Points on a hilly landscape, in no order, each with its height.
A ball rolls from a point to the lowest of its 6 nearest points, and stops where none of them is lower. Distance is the straight distance between rows; heights are no part of it.
k_791: [ -8 -44   8  21  13   0  31  20   7  25 -11  35   2 -40 -16  19   6  11
   7 -26 -10   8 -13   5  10]  height 5.38
k_92: [ 15 -14  41  39  23 -29  -2  19  -8   8  16   9 -22  10  16  15  18  22
   1   8  43 -23  23   0  11]  height 3.89
k_969: [ -5 -10 -18 -12  27  -9  44  24   5  14  -2  -1  26 -33 -52  -5 -38  -2
  51 -35  14   6  -6   7  12]  height 4.64
k_604: [  0 -30  15  31  32 -24  37  24   9  23  -1  28  -9 -29 -11  14  13  11
   8 -17  12  -2  -3  -5  18]  height 5.83
k_778: [ 16 -20  38  56  37 -33   9  20 -18   9   9  24 -21 -18   6  32  12  21
  14  16  20 -17   7  -8  18]  height 4.98
k_82: [  0  13  27 -17 -27  -5 -16  15  12  -8 -11 -10   1  24   1 -17   6  -3
 -28  -2  10  -9  -2  -8  -4]  height 4.18
k_532: [  7  33  29   9 -33  16  -8  -9  -4  18  21   7 -19  19  17   7  24 -16
 -10  21 -11  -4  16  -4  -9]  height 2.36
k_514: [ -8 -44  -4  13   8   4  42  15  -2  22 -10  26  14 -41 -34   9  -8   8
  25 -44  -4  14 -14  11   8]  height 4.39
k_723: [  5 -16 -53  -5   6  13 -17 -30   7   0 -18  -7  24 -15 -27  -3 -50  -3
  19 -14 -11  10  -1  -4 -19]  height 4.10
k_904: [ -1   8  34 -15 -26 -12 -15  25   5  -7  -6 -15  -3  24  10 -13  14   4
 -27  -2  42 -12  -1  -2  12]  height 3.44
k_793: [ -4  23  28 -25 -39  11 -33  26   3 -26   1 -24   2  21  24  -4  23 -15
 -21   3  36  -4 -28  -2  29]  height 3.14
k_804: [  1 -37  14  23  -4  11   6  14   7  30   1  43 -10 -30  -3  25   9  10
 -12   2 -26   6  -9   4   0]  height 3.93
k_794: [  9 -38  28  39  13 -12   7  29 -12  29  -7  37 -15 -37   5  54  13  15
 -10  17 -15  -8 -19   7  15]  height 7.21
k_769: [  9  -6  40  20  -8 -23 -15  18 -18  -1  15 -12 -19  24  19   4  24  15
 -10   4  65 -24  16  11  14]  height 6.54
k_443: [  3 -13 -15  -3  -2  13 -11  -9  18   4 -18   8   9  -8 -22 -13 -28  -2
   2 -19 -17  -5   8  -8 -20]  height 4.69
k_725: [  0  46  32   3 -32  17 -16 -11  -2  -2  26  -7 -13  26  25   1  35 -30
  -1  16 -11   6  17   4   0]  height 1.75
k_902: [ -2  30   3 -13 -28   9 -15 -15  16 -30   4 -20  10  32   7 -20  12 -12
 -15  11 -11  10  -8 -17  -6]  height 4.68
k_269: [-10  31  -9  10 -21  -6   4 -52   5   0  -8  10 -33  -2  22   3  35 -23
   8   7 -29  15  24  14  -8]  height 3.37
k_294: [  8 -41 -30   5   3  15  -2 -14  -1  12 -15   6  32 -34 -44   7 -35  -5
  39 -37 -15  23  -6  14   5]  height 6.10
k_67: [  2   2 -23 -34  44 -10  33  33   3   5  10 -21  28 -15 -44 -17 -46   8
  52 -15  18  -5 -10  -1   6]  height 7.62
k_303: [ -2 -55 -10  20  -4  23  16  -4  -6  17  -7  29  26 -34 -37  12  -7   4
  17 -34 -27  20 -20  15   6]  height 5.05
k_677: [  0  17   0 -29 -14   4 -18   7   5 -34 -13 -18  19  24  -3 -38  -4   3
 -20  -3   1  -1 -20 -17 -10]  height 2.81
k_489: [ 21  -6 -35 -34  27   5  -8   4 -15 -16 -28 -25  19   2 -20 -35 -48  12
  26 -13   2   4  -8  -7 -26]  height 2.55
k_702: [ -3   6  12 -24  -3  -5 -10  20  14 -16 -19  -8   8  13 -11 -35 -11   9
 -18 -11  11 -12   2  -5 -10]  height 3.49
k_621: [ -2 -21 -64  -9   8   5 -11 -49  -1  14 -13 -16  28 -22 -21  18 -59  -6
  22  -4  -8  33  -3   7  -6]  height 5.32
k_139: [ 11 -34  21  24   2   4   2  18   5  33  -2  32 -17 -26   3  29  10  16
 -13   7 -15  -6  -1  -5   2]  height 5.17
k_438: [-11 -18  -8 -11  29 -13  34  25  14  11  -5   7  17 -27 -37  -9 -26   7
  29 -35   7  -7   5  -1   3]  height 2.60
k_986: [ -2  -9  38  23  26 -34   6  15  10   4  21   7 -16  15  -2  -5   9  21
  -1  -3  51 -14  16  -3  12]  height 6.82
k_460: [ 13  -7 -26 -31  34   1   2  16  -7  -4 -19 -21  20 -14 -32 -24 -53  10
  43 -18   4   1  -1  -1 -18]  height 1.54
k_409: [ -1  24   3   2 -27   7  -8 -24  17  -1   1   7 -10  13  -2 -11   7 -15
  -9  10 -23  -2  11 -13 -13]  height 5.39
k_635: [ -6  -1  10  24 -16  15  -7 -21 -16  24  19  51 -30 -18   8  26  14  12
  -4  32 -44  13  -1  27  -1]  height 2.29
k_154: [  7  22  -5 -39 -18  17 -31  16  -1 -55  -2 -20  19  21  25 -31  15   0
 -22  -4   7  14 -42 -21  27]  height 3.48
k_72: [ 12 -29  32  28  14 -14   9  24   4  27  -2  20 -22 -18   6  24  11  14
 -11   6  10 -15  13  -4   5]  height 6.24
k_23: [-10  -6   9  -7  30 -28  19  29  25   1  -1  -3   6  -1 -22 -20 -16  14
   2 -22  28 -12   9   0   1]  height 3.19
k_787: [  0  14 -64 -28  15   6   1 -38 -12 -20 -14 -45  18  21   6 -11 -31  -8
  -3   7  -2  17 -14 -22 -28]  height 2.45
k_958: [  5  24  19  22 -21  16  -4 -10 -29  34  24  32 -37 -12  19  30  17  -4
  -8  36 -31  -1  15  12  -7]  height 1.87
k_196: [  4  16  24   9 -40  20 -30  31 -26 -10  32 -27  -4  22  46  17  44 -35
 -13   4  52 -36  -5  20  30]  height 5.37
k_264: [  3   1  25 -11 -12 -11  -7  22  15   1 -14  -4  -3  17  -3 -17   6   5
 -21  -7  17 -16   8  -4  -8]  height 4.76
k_378: [-17  28 -55 -28  12  -1  14 -38  -2 -40  -9 -48  13  20  20  -9  -3 -11
  -4  15 -13  20  -5 -19 -12]  height 4.96
k_405: [ -3 -54   5  24  -1  13  20  13  -4  22  -6  42  10 -34 -17  20   5  11
   6 -18 -28  12 -23  12   6]  height 4.08
k_235: [ -6  14 -38  -6  -7   5  -8 -35  14 -18 -14 -12  12   8 -11 -17 -20  -9
  -3   2 -18   2   0 -16 -23]  height 5.98
k_412: [  4  49  22  15 -18   6  -6 -27 -25   8  15   7 -37  10  37  10  44 -31
  15  18 -27  11  29  15  -2]  height 2.24
k_553: [-13  -4  21   0  28 -40   5  21  25  -3  10   1  -2  17 -11 -21  -7  22
  -5 -13  51 -11   9   2  14]  height 5.82
k_816: [  0   2 -12 -43  24  -6  -1  22  -7 -24 -16 -21  20   8 -12 -46 -31  20
   0 -14  16  -3 -11   0 -16]  height 3.25
k_885: [ -2  -8   2 -10   1   4   0  12  21   4 -18   4   5  -3 -19 -19 -16   4
  -6 -16  -4 -13  10 -10 -17]  height 3.47
k_375: [-11  29 -41 -24   9   3   0 -31   8 -51  -1 -39  14  29  23 -15  13 -11
  -9  13 -13  17 -15 -18  -2]  height 6.69
k_29: [ -5   1  20  25 -13  13 -11   3 -29  33  21  47 -31 -23  12  47   8  11
 -11  45 -43   5  -2  28   8]  height 2.72
k_523: [ -9 -59   9  28  -7  18  28  10 -12  15  -5  37  23 -33 -24  24  10  10
   6 -17 -35  23 -33  21   6]  height 4.38
k_8: [ -8 -29  28  40  -1  -4  -9  28 -20  26   4  41  -3 -30   1  72   7  13
 -12  29 -40  -1 -31  29  25]  height 5.54
k_800: [  6   6 -29 -18   0   4 -15 -11   5 -21 -21 -19  19  13 -15 -29 -27  -3
  -5  -5 -13  -2  -6 -12 -28]  height 4.48
k_360: [ 18  -5  53  64  37 -23  -3  22 -27  -2  37  24 -10   8   8  18  10  26
  23  24  39 -26  16 -12  19]  height 4.86
k_803: [-10  43  -6   4 -18  -5  -3 -43  10  -8   1  -3 -19  14  20  -3  32 -23
   5  13 -24  13  23   4  -4]  height 3.21
k_287: [ -2   9   3 -39  -6  -3 -13  22  -3 -33 -16 -17  16  20  -2 -44  -5  15
 -19  -8  18  -3 -23 -10  -2]  height 2.59
k_122: [ -8  -4  -2  22 -19  16  -1 -32   1  26  12  44 -29 -15   1  13  13   7
  -2  20 -37   9   4  10  -7]  height 2.78
k_265: [  7   8  38   7 -32  -6 -22  20 -23  -7  15 -22  -8  23  26   9  35  -9
 -15   3  65 -31   3  12  25]  height 5.33
k_697: [ -2  45  35   1 -32  25 -20  13 -17  -3  45 -20  -2  27  43  14  35 -39
   2  14   6  -3  15  15  13]  height 4.00
k_171: [ 22  -2  36  24 -15  -3  -8  23 -23  21  12  -5 -21  10  24  28  24  -3
 -26  18  26 -29  19   7  -2]  height 7.29
k_520: [  2  54  22   6 -23   9 -12 -20  -3  -9  17  -9 -20  25  34   2  40 -34
   9  14 -18  13  23  10   3]  height 1.85
k_741: [  0   8 -16 -10 -10   4 -12 -12  12 -14 -17  -4  14  14 -17 -23 -19   0
 -11  -6 -14  -6   2 -15 -22]  height 1.24
k_445: [ -9  -3 -18 -24  51 -26  33  31  17  -2  17 -17  23  -2 -39 -21 -34   6
  29 -16  27 -11  -7   1   8]  height 6.11
k_745: [ 17 -10  34  13 -12  -3  -4  16   3  30   2  14 -20   3  10  17   9   5
 -24  12   7 -18  13  -3  -7]  height 4.72
k_601: [  2 -36  15  14  14  -9  18  25  20  29 -15  27  -8 -26  -9   8   5  12
  -3 -21  -4  -6   5  -2   0]  height 5.36
k_755: [-14 -12 -23  17 -20  11   2 -47  10  14   8  35 -20 -10  -3   6   8  10
   1   8 -33  11   8  17  -8]  height 3.53
k_940: [-15  22 -56 -17   5   0   8 -45   4 -23 -15 -33  12  11   2  -9 -18 -11
  -5  10 -15  15  -4 -19 -21]  height 5.13
k_85: [ 12 -31  29  45  26 -23  11  26 -13  24  -7  30 -25 -30   6  42  14  16
  -3  14   6 -11   0  -1  19]  height 7.26
k_959: [ 16 -32 -23  -5   0   7  10  -7 -16  12 -21  -4  38 -40 -55   9 -44  -4
  58 -42  -5  36 -16  19  15]  height 6.84
k_996: [  5 -22  13  12 -12  13  -1   2  17  30   0  34 -14 -16  -7   9   4  10
 -15  -1 -20  -7   7  -5 -11]  height 4.14
k_823: [ 21   0  29  26  -9   3  -8  20 -21  36  14  17 -25  -6  20  41  10  -1
 -27  30  -5 -25  15   5  -4]  height 4.61
k_98: [ 14  27  33  12 -29  18 -11  13 -28  23  31  -1 -15  18  31  23  26 -25
 -19  25   4 -18  19   6  -5]  height 5.80
k_471: [  0 -21  -8  -4   9   6   2   9  18   9 -20  13  10 -18 -26 -12 -25   3
  10 -26 -14  -7   8  -5 -12]  height 4.13
k_619: [-11 -15  -2 -13  29 -14  23  26  21   6 -11   2   9 -16 -25 -18 -24   9
  16 -30  12  -9  11  -1  -1]  height 0.95
k_790: [  1  22  14  18 -23  13  -5 -19 -22  31  21  32 -38  -6  15  18  20  -5
  -6  29 -35   5  12  13  -6]  height 1.39
k_295: [  3  27  36  -9 -42  17 -26  20  -5  -8  21 -22  -2  28  27   5  32 -24
 -16   8  27 -10  -5   6  20]  height 3.70
k_142: [ 13 -30  29  31   9 -10   7  23  -4  32  -5  27 -21 -26   8  38  10  11
 -16  14  -8 -14   3  -1   4]  height 6.37
k_69: [  7  -3 -57 -15   9   5 -11 -34  -2  -6 -17 -22  20  -1 -14 -10 -44  -7
  11  -1 -10   7  -3 -13 -27]  height 4.25
k_620: [  8 -25  25  30   1   2  -8  23 -12  33   5  37 -24 -27  11  54   8  10
 -18  29 -22  -9  -6   9  10]  height 6.26
k_964: [  0  34  10  17 -23   0  -4 -36 -24  12   3  20 -45  -7  27  14  45 -22
  13  18 -34  15  25  19  -4]  height 2.99
k_955: [-23  29 -44  -5 -11  -4   9 -52  12 -17 -15 -17  -2   4   3  -6   4 -18
   0  13 -22   9  14  -5 -12]  height 6.79
k_850: [ 11  17 -18 -36  -3   9 -16   2 -10 -49 -14 -23  24  30  10 -39  -1   8
 -18  -8   3  10 -33 -21  -4]  height 1.91
k_226: [ 12 -13  43  44  28 -32   0  14  -1   2  30  12 -15  13   6   7  10  27
   9  10  50 -18  21  -2  13]  height 4.99
k_502: [ -4  23  24  -3 -39  27 -37  32 -16 -18  29 -26  -3  20  48  15  38 -36
 -16   0  45 -24  -9  19  39]  height 4.28
k_430: [ -1  37  30 -18 -39  27 -39  21   9 -30  22 -29   7  26  34   2  28 -27
 -12  11  19   3 -17   0  35]  height 3.34
k_309: [ 16   4 -32 -47  11  13  -9  -4 -24 -46 -17 -28  23  24   1 -42 -16  11
  -8 -12   9  10 -32 -14 -17]  height 1.26
k_860: [-24  21 -65 -44  14   7  29 -40 -17 -19 -19 -55  10   7  27   6 -16 -12
   2  12 -11  30  -6 -15 -21]  height 4.60
k_436: [ -6   9  -4 -50  18  -9   0  28  -8 -30  -9 -18  17  14  -4 -49 -23  25
 -13 -11  31  -3 -20  -1   2]  height 3.03
k_991: [ -1  46  25 -12 -32  19 -29  -2  12 -28  22 -22   2  34  33  -8  31 -25
  -3  14  -3  12  -3   1  20]  height 3.63
k_331: [  1 -24  11  22 -12  19  -5  -7   5  30   9  45 -20 -21  -5  19   8  11
 -12  12 -34   4  -4   6  -3]  height 2.74
k_493: [ -3  23 -10 -13 -17   3 -14 -16  13 -24 -10 -13  13  22  -4 -26   0  -7
 -14   5 -15  -1  -4 -17 -16]  height 5.43
k_783: [ -2  38   0 -14 -20   9 -24 -14  15 -49  12 -26  10  35  27 -15  22 -14
  -7  14 -10  16 -17 -11  15]  height 4.12
k_610: [ -6 -49   1  22  -7  21   7  -4   3  23   5  45   4 -24 -15  18   6  13
  -2  -5 -39  17 -19  14   0]  height 2.92
k_199: [ 22 -18  38  39  17 -21  -4  24 -21  18   7  11 -26  -6  20  32  14  18
 -10  21  29 -30  23   1   7]  height 0.75
k_945: [ -5  -2 -18  -6  50 -31  43  28  22   5  26  -7  23  -4 -47 -10 -27  -3
  25 -23  29 -11  -9  -6  14]  height 5.42
k_780: [ 15  13  33  12 -35   9 -23  27 -34   8  25 -22  -8  24  34  19  37 -27
 -21  11  48 -33   5  15  17]  height 7.13
k_567: [ -3 -18  16  21  38 -33  34  24  21  14   7  17  -5 -10 -18   0   5  11
   9 -20  31  -8   6  -7  11]  height 5.11
k_801: [-13   4 -62 -15   4   4  -1 -53   0  -4 -19 -25  12  -7  -5   4 -42 -10
   6   7 -13  14   3  -7 -21]  height 4.87
k_490: [ -2  -8 -14 -28  28  -7   7  27   7  -6 -17 -13  19  -9 -30 -29 -40   7
  25 -23   4  -6   5  -3 -12]  height 0.57
k_522: [-16  22 -22  11 -23   0   8 -56  11   2  -7  10 -24  -2   6  -2  19 -11
   1   9 -29  12  18   9  -9]  height 3.64
k_894: [ -1  34  29  -7 -38  39 -37  21  -7 -17  36 -26   2  26  45  15  31 -40
  -3   7  25  -9  -6  16  34]  height 3.95
k_874: [ 16   9 -29 -55   1  20 -19   1 -21 -64   0 -18  15  22  35 -38   7   8
 -13 -23  11  15 -53 -28  18]  height 3.57
k_647: [  9  16 -27 -35  -1  11 -14  -8  -9 -58  -3 -30  22  33  12 -31   3   3
 -18  -4  -1  13 -37 -24   0]  height 2.44
k_927: [  5 -19 -17 -16  22   1  12  17   8   8 -21  -3  22 -31 -40 -12 -41   2
  44 -31  -5   3   4   1  -5]  height 4.40
k_66: [  8  -1 -22 -57  45   1  10  24 -17 -18   1 -24  21   6 -18 -48 -40  26
  21  -7  23  -4 -19   3 -10]  height 3.56
k_34: [ -2 -10  29  -3   0 -16   0  23  20  10 -13  -1  -5   8   0 -13   3  11
 -17  -6  24 -15  17  -3  -8]  height 3.39
k_227: [  3  -2 -13 -28  19  -1  -7  16   4 -16 -21 -15  16   3 -21 -37 -36  12
   5 -15   3  -6   1  -5 -20]  height 3.33
k_56: [-13   0   4 -29  28 -19  10  30  15 -10  -9 -11  14   8 -19 -36 -23  20
  -2 -17  27 -10   2   6  -2]  height 3.65
k_896: [ 17 -15  38  25   2 -16  -3  20  -8  21   3   7 -23   1  15  19  15  16
 -18  12  31 -26  24  -3   2]  height 4.07
k_821: [  0  39  16  15 -26   9  -3 -22 -24  23  19  20 -37   0  28  11  32 -19
   4  29 -29   7  25  10  -8]  height 2.23
k_429: [ 15 -17  30  29  -1  -2  -4  22 -12  35   3  25 -27 -21  12  43  11   7
 -23  25  -8 -17   7   0   4]  height 5.99
k_339: [-25  -4 -67 -16   3   5   3 -57   3   9 -17 -20  17 -18  -9  13 -45  -4
  11   2  -9  24   6  11  -9]  height 5.34
k_37: [-12  32 -21  -4 -14  -1  -6 -39  15 -25  -3 -14   4  19   5 -18   5 -18
  -6  14 -21   7   2 -14 -10]  height 7.52
k_765: [  7 -10 -26 -24  18   4  -8   6   6  -7 -24 -13  20  -6 -25 -29 -43   7
  18 -19  -6  -6   2  -7 -21]  height 3.88
k_578: [-21  33 -30  -3 -12 -13   9 -50  15 -14 -17 -14 -16   4  22  -1  27 -27
   1   8 -26  15  19   5  -4]  height 4.67
k_983: [  8  13 -58 -33  19  10   4 -33 -21 -37  -8 -46  23  30  14 -13 -16  -8
  -8   2   0  18 -27 -24 -20]  height 2.11
k_426: [  1 -35  -7  11  -2  17   7   1  15  19 -13  27   8 -27 -25  -1 -12   4
  10 -30 -21   3   0   2  -6]  height 5.61
k_194: [ 10 -26 -23  -9  10   3   8   5  -1  12 -18  -2  29 -38 -47  -1 -45  -1
  52 -37 -10  15  -4  10   3]  height 6.12
k_572: [-18  36 -40 -19   2 -10  12 -41  10 -37 -17 -38   4  19  29  -3  17 -20
   0  14 -24  15  10  -6  -5]  height 6.59
k_259: [ 12  24  35   8 -37  16 -19  23 -29   8  35 -18  -6  26  38  21  35 -31
 -22  17  22 -23   8  14   8]  height 6.57
k_939: [ 13  16  38   3 -36   9 -11  16 -10  18  19 -11 -10  23  24  16  27 -18
 -25  15  19 -18  14   1   1]  height 5.77
k_189: [ 14 -22  39  34  22 -26  10  27  -5  21   5  17 -23  -9  10  24  13  21
  -3  10  27 -19  19  -3   9]  height 4.03
k_369: [ -9 -35  -1  25 -13  24  -4 -19   2  25  17  49  -9 -21  -3  21   9  15
  -1  12 -44  16  -9  18   1]  height 1.77
k_408: [ -3 -28 -55   4   3  16 -12 -44   5  11  -9  -5  26 -24 -27   9 -47  -5
  19 -15 -12  24   0  10  -5]  height 5.14
k_492: [ -9 -26 -21  14 -12  21  -4 -30  19  14   0  32   1 -18 -19  -1 -12   4
   2 -11 -29   5   4   4 -10]  height 4.78
k_275: [-20  42 -25 -10  -5  -9   4 -39  21 -36 -13 -30  -2  14  29  -6  27 -23
   1  15 -26  16  13  -1   5]  height 4.82
k_825: [-10 -29  -6   5  22  -5  44  19   4  17  -8  16  15 -41 -40   4 -17   6
  31 -40   5   3  -2   3   8]  height 3.72
k_232: [  2  -4 -37  -6   1   9 -12 -23  11  -5 -19  -6  15  -5 -21 -20 -37  -2
   5 -11 -19   4   3 -11 -27]  height 0.17
k_557: [  2  31  28 -12 -36  10 -20   2  11 -12   7 -13   4  32   9 -11  21 -16
 -21   8   2  -4  -4 -11   1]  height 4.23
k_467: [  6 -39 -42   7   3  19  -8 -33   1  12  -5   4  34 -27 -37  11 -43  -6
  29 -28 -18  29  -3  14   4]  height 5.63
k_887: [ -8 -50  18  31  -3  14   8  14  -8  23   3  44   9 -29 -11  41  14  15
  -4  10 -42  16 -33  21  10]  height 4.24
k_136: [-11  -2 -20  14 -17  15  -7 -42  17  11   1  29 -16  -4 -10   0   1  -3
  -4   5 -31   5  11  -1 -13]  height 4.44
k_187: [  8 -16  37  41  39 -33  15  17   6  10  22  17 -15   2  -3   7  11  23
   8   0  39 -13  13  -9  14]  height 6.58
k_764: [ -1  26  11 -29 -28  11 -30  16   6 -42  -6 -20  14  27  14 -25  13  -2
 -21   2   9   6 -27 -16  17]  height 3.16
k_893: [  7  12 -32 -28   4   5 -11 -13  -9 -35 -15 -31  22  24   0 -33 -22  -1
  -9  -1  -7   2 -20 -20 -24]  height 2.07
k_274: [ -4   1 -10   5 -21  15  -9 -27  20   9  -5  17  -8   0 -13  -7  -7   0
  -8  -2 -22  -2  10  -8 -15]  height 5.86
k_708: [  3   0 -26 -25  48 -21  43  31  11  10  26 -24  31  -8 -54  -9 -42  -2
  43 -12  27 -11 -18  -4  12]  height 6.80
k_499: [ -5   0  35  -4  -2 -29 -12  21   5  -3   1  -9 -10  22   6 -13   9  17
 -19  -3  58 -19   9   4  14]  height 4.74
k_352: [ -6 -27  16  25 -12  14  -3   5  -7  31  15  51 -13 -30   2  43  10  17
 -11  33 -47  13 -22  25   7]  height 2.91
k_915: [  3  14  14  11 -27  14  -7 -20  10  22  11  23 -26   6   4   5  15  -6
 -11  15 -23   0  18  -7 -14]  height 3.90
k_946: [  8  14  40  -5 -34  -1 -18  20  -3   1   3 -17  -5  23  18   1  23  -8
 -27   4  40 -17   2   4  10]  height 3.98
k_670: [ -9  -9   1   4  47 -34  30  25  28   6  18   4  12   4 -32 -14 -13   7
  11 -21  32 -11   0  -4  10]  height 4.77
k_129: [-33  22 -60 -35   3   1  30 -40  -1 -22 -35 -47   8  -8  27   7  -5 -15
   4  10 -23  23   9  -1 -13]  height 5.22
k_186: [  0 -16  14  -8   6  -8   5  23  24  12 -16   7  -2  -4 -10 -15  -8  12
 -15 -19  10 -14  12  -5 -10]  height 0.16
k_808: [-37  15 -62 -30  -6  -1  27 -49  -4 -15 -36 -39   6 -15  18  11 -12 -15
   6   9 -18  21  15   5 -13]  height 4.95
k_805: [ -5   0 -19 -48  48 -10  16  33  -2 -13   9 -19  22   4 -26 -40 -39  22
  19  -7  29  -7 -15   3  -2]  height 5.40
k_333: [ 25   2 -45 -32  19  11 -12 -15 -20 -29 -21 -35  21  19  -6 -32 -34   5
   3  -7   1   8 -21 -16 -33]  height 0.29
k_628: [ -1   8   7 -11 -16   3 -11   1  18  -6 -13  -2   5  15 -11 -23  -5   0
 -20  -6  -5  -7   5 -15 -16]  height 5.06
k_928: [-13   1  -7 -18  47 -35  19  33  23  -6  20  -9  17   9 -30 -29 -28  16
   6 -15  34 -13  -5   6  12]  height 5.35
k_152: [  3  29 -23 -26  -6  12 -20 -12   5 -60   4 -30  15  33  25 -24  15  -7
 -14   9 -10  19 -31 -20  11]  height 4.41
k_207: [-26  16 -67 -28   8   3  17 -50  -9 -14 -22 -41  12  -2  12   7 -27  -9
   1  13 -10  20   0 -10 -21]  height 3.96
k_385: [-16  -5 -42   7  -8  10  -4 -53  17   2  -6  10   5  -8 -13   1 -19  -3
   3  -3 -19   7  12   1 -13]  height 5.95
k_297: [ -9  45  -6  -2 -13 -10  -3 -38  16 -26  -7 -19 -13  17  31  -2  34 -30
   7  11 -24  20  20  10   4]  height 3.32
k_78: [  4  14 -58 -42  19  16   6 -31 -17 -50   3 -45  23  39  26 -14  -2  -7
  -8  -1   0  27 -32 -23  -9]  height 3.13
k_842: [  6 -32  24  27  18 -15  20  28  12  27  -7  27 -14 -23  -4  18  14  16
  -4 -10   9  -8   4  -4   6]  height 6.90
k_254: [-10  13  -7  15 -26   4   2 -50  -8  16   1  29 -35  -6  12   7  27  -3
   0  14 -36  14  14  21  -5]  height 2.67
k_434: [-27  29 -50 -20  -5  -8  21 -46   7 -20 -31 -35   2  -8  22   6  10 -22
   2   6 -23  16  15   2  -7]  height 6.41
k_666: [  1 -10  36   8   4 -27  -3  21  12   9  -2   2 -14  12   5  -1  11  13
 -14  -5  44 -18  19   2   6]  height 5.07
k_981: [ 11  -7  37   6  -7 -11  -4  19  10  17  -5   4 -17   8   8   7  11   8
 -20   0  20 -19  17  -5  -7]  height 1.76
k_512: [  3  45  30   7 -27  13  -6 -14 -12   8  25   0 -24  19  26   8  35 -29
   5  21 -18   3  23   4  -2]  height 0.58
k_807: [ -1 -30 -11   1   8   9  10   8  14  16 -18  13  14 -28 -30  -7 -27  -1
  24 -35 -11  -1   2   0  -7]  height 5.08
k_465: [  9   1  22  18 -21  12  -3   0  -9  37  16  36 -31 -13   8  27   8   3
 -18  29 -24  -5   6   2  -8]  height 2.47
k_350: [-11 -39 -35  19  -4  21  -6 -40  11  14   3  22  16 -21 -28   7 -17   5
  14 -17 -27  21   1  19   0]  height 5.56
k_930: [  7   9  20  -5 -25   2 -10   9  20   5  -7  -1  -4  15  -3 -16   6  -2
 -22  -1   1  -8   3 -11 -12]  height 5.20
k_687: [ -5  18  18 -32 -23  -7 -21  27   1 -33 -13 -17   9  20   9 -28   8   7
 -25  -5  29  -5 -21  -5  16]  height 2.89
k_284: [  5  52  33   5 -20  22 -13  -3 -26   0  35 -12 -17  20  43   8  40 -38
  12  17 -12   6  29  15   6]  height 3.07
k_504: [ -3  17   9  21 -25  10  -4 -26 -25  23  16  39 -45 -12  19  21  24   2
  -1  30 -42  11   8  23  -4]  height 1.89
k_798: [ -8  -6 -16 -13  40 -21  44  29  14  13   6  -5  23 -19 -47 -10 -32  -2
  39 -28  16  -6  -3  -2  11]  height 4.17
k_2: [  6 -52 -20  13  -5  20  12 -19 -15  15 -10   9  39 -31 -50  15 -26  -2
  35 -42 -21  34 -16  20  10]  height 5.66
k_215: [ 10 -19  36  19  13 -23   6  26   7  19  -2  11 -18   0   7  10  14  17
 -10  -1  27 -17  20  -4   2]  height 5.25
k_598: [ -3 -43  20  36  18 -10  26  28  -4  25 -14  37  -7 -42  -5  36  17  14
   1  -4  -8   3 -24   6  14]  height 7.25
k_336: [  0  28  -6 -19 -21   9 -24  -7   7 -45  -1 -23  15  29  11 -29  12  -7
 -17   6  -7   9 -23 -19   3]  height 3.91
k_371: [ -7 -26  12   9  28 -16  27  27  20  18  -7  18  -2 -18 -18  -6  -6  10
   9 -26  13 -10  10  -5   2]  height 3.38
k_159: [ 13   6 -21 -60  35   7   5  18 -29 -26  -5 -23  16  12  -7 -53 -32  30
   9 -12  28   1 -29   1 -11]  height 2.31
k_10: [  1  39  14  -2 -30   6 -14 -16  15 -16   7 -13  -2  28  11 -14  21 -22
  -9  13 -15   6   4 -10  -1]  height 3.43
k_242: [ 14 -12  44  55  37 -31   4  18 -15   2  31  22 -15   4   5  16  11  23
  17  14  40 -19  13 -11  18]  height 5.21
k_348: [  7 -22  32  35  32 -33  17  21   7  18   6  17 -18  -7  -1  13  15  18
   1   1  27 -11  13  -8  10]  height 6.14
k_326: [ 19 -13  43  41  20 -28  -9  17 -22   2  23   8 -19  12  18  15  15  25
   3  19  47 -31  25   5  15]  height 3.58
k_110: [  9 -26  33  54  27 -25   0  29 -26  18  -8  34 -18 -36   7  63  11  15
   4  26  -1 -21  -9   8  32]  height 8.57

Call two points neighbours if one is among the 6 nearest of the other. Go from one point of each pair to the other, from neighbour to neighbour, staying as low as possible. Name the highest point that can't be avoided.
k_333, k_981 -> k_34
k_186, k_232 -> k_885
k_333, k_369 -> k_991
k_232, k_199 -> k_896
k_790, k_369 -> k_635
k_790, k_512 -> k_821
k_490, k_333 -> k_489

Where does a ball stop that starts at each point below?
k_553 -> k_490
k_794 -> k_369
k_928 -> k_490
k_336 -> k_333
k_514 -> k_490
k_429 -> k_790
k_567 -> k_490
